Each row is a point on a tangle of strands that fork, close into loops and nearly touch. The rows are in no order.
Two points are linked if the straight distance between their rows is under 28.9. Some points are linked to none.
z_267: 16	-8	-9	8	-2	-10	-15	-11	-4	4
z_137: 20	-14	14	-3	-32	22	18	11	-11	5
z_979: -32	14	-13	6	28	-1	-4	-14	3	0
z_474: -21	-13	28	-5	-28	3	17	2	2	-14
z_198: 36	-28	22	4	-34	-4	-24	15	-17	11
z_381: -29	15	-18	-6	38	10	4	-7	5	3
z_692: 41	-19	10	5	-22	-10	-33	9	-18	10
z_961: -14	-5	7	0	-10	15	13	-9	-6	-3
z_479: -38	19	4	-7	14	16	28	0	0	-7
z_466: 9	-12	10	-4	-11	-12	6	-1	4	-15
z_246: -28	1	32	-5	-24	3	27	3	4	-20
z_829: -35	25	15	-8	2	5	32	3	4	-18
z_805: -12	4	-25	-2	30	39	-5	4	-4	29
z_515: -18	13	-22	-11	41	16	9	1	10	11
z_563: 14	-20	12	-2	-16	-24	-13	0	0	-8
z_500: -14	10	-10	-12	19	35	29	6	-1	13
z_993: 50	23	-18	2	14	-4	-5	18	-5	8
z_962: 6	-15	-3	9	-7	-10	-22	-12	-1	1
z_846: -14	7	-10	4	16	-3	2	-10	5	-3
z_262: -35	20	1	14	8	-24	-16	-8	13	-13
z_928: -4	-3	-19	13	16	-6	-24	-21	-2	8
z_33: -8	-2	-14	9	12	-21	-22	-18	4	-3
z_570: 43	-11	14	-8	-12	-28	-15	10	-3	-6
z_106: -48	43	17	5	-2	-15	-14	0	10	-10
z_648: -16	8	-11	-8	18	20	22	0	0	7
z_734: 51	0	5	-6	-3	-26	-19	8	-2	-3
z_807: -11	22	1	-10	14	-9	29	3	17	-20
z_211: -4	9	-19	-9	20	42	20	14	-1	22
z_772: -9	-20	1	10	-9	-16	-30	-16	-2	-1
z_633: 20	10	-9	-8	10	-3	20	6	6	-6
z_790: -2	-12	5	2	-16	13	8	-8	-5	-2
z_622: 19	6	-11	11	-9	35	10	14	-17	21
z_505: -17	-30	28	5	-23	-27	-24	6	4	-7
z_294: -24	10	24	-8	-14	2	33	4	5	-21
z_259: 27	-10	4	6	-22	9	-10	5	-14	10
z_103: 0	-4	16	-6	-12	-17	16	5	13	-19
z_639: 5	18	-7	-12	16	3	32	5	10	-9
z_57: 11	-28	20	-2	-33	4	-3	5	-8	2
z_926: -4	-1	-28	10	23	18	-17	-8	-8	25
z_793: 10	11	-21	-3	20	14	12	4	1	12
z_133: 26	-10	3	3	-25	13	4	5	-11	5
z_913: -5	-31	22	0	-34	5	3	-3	-7	1
z_908: -28	7	11	4	-1	-10	4	-8	4	-14
z_384: 30	-14	2	9	-19	-2	-24	1	-15	11
z_194: 21	-34	23	0	-37	-1	-9	11	-14	8
z_859: 13	-2	-15	5	2	5	-6	-4	-6	8
z_672: -14	-28	15	12	-18	-17	-27	-8	-1	-4
z_93: -7	10	12	-7	-3	-16	23	4	17	-26
z_977: -23	8	-2	15	8	-25	-25	-13	10	-11
z_289: -3	15	-24	-9	36	17	11	5	9	11
z_953: -6	-3	-26	13	19	5	-23	-16	-6	17
z_696: 15	6	-3	-10	7	-17	15	2	10	-15
z_11: 18	6	-4	-6	7	-26	3	-2	10	-15
z_315: 30	-20	16	-8	-12	-31	-19	7	2	-8
z_233: 42	13	-13	-4	11	-15	-3	6	1	-1
z_725: -38	36	14	9	-1	-25	-18	-1	17	-12
z_870: -21	4	-21	3	29	25	-10	-8	-3	20
z_89: 14	9	-23	4	14	16	0	3	-1	17
z_743: -22	6	-3	-5	6	15	23	-5	-2	-2
z_578: -4	8	-23	-1	22	44	2	12	-4	28
z_683: 38	3	-6	-8	4	-22	-6	3	3	-6
z_414: -22	-24	25	0	-32	9	10	-7	-8	-5

A piece is all that can be reached along the links. How many separate loops has the piece of each point below (a circle has one, a figure eight two, a Y none), and how many tips (points with one link)?
z_479: loops 0, tips 3
z_672: loops 0, tips 2
z_734: loops 1, tips 1

Name the points in between on the shortest way along the links from the first point to the second, in order.
z_515 / z_859: z_289 z_793 z_89
z_870 / z_961: z_805 z_578 z_211 z_500 z_648 z_743
z_926 / z_106: z_953 z_928 z_33 z_977 z_262 z_725
z_846 / z_793: z_979 z_381 z_515 z_289
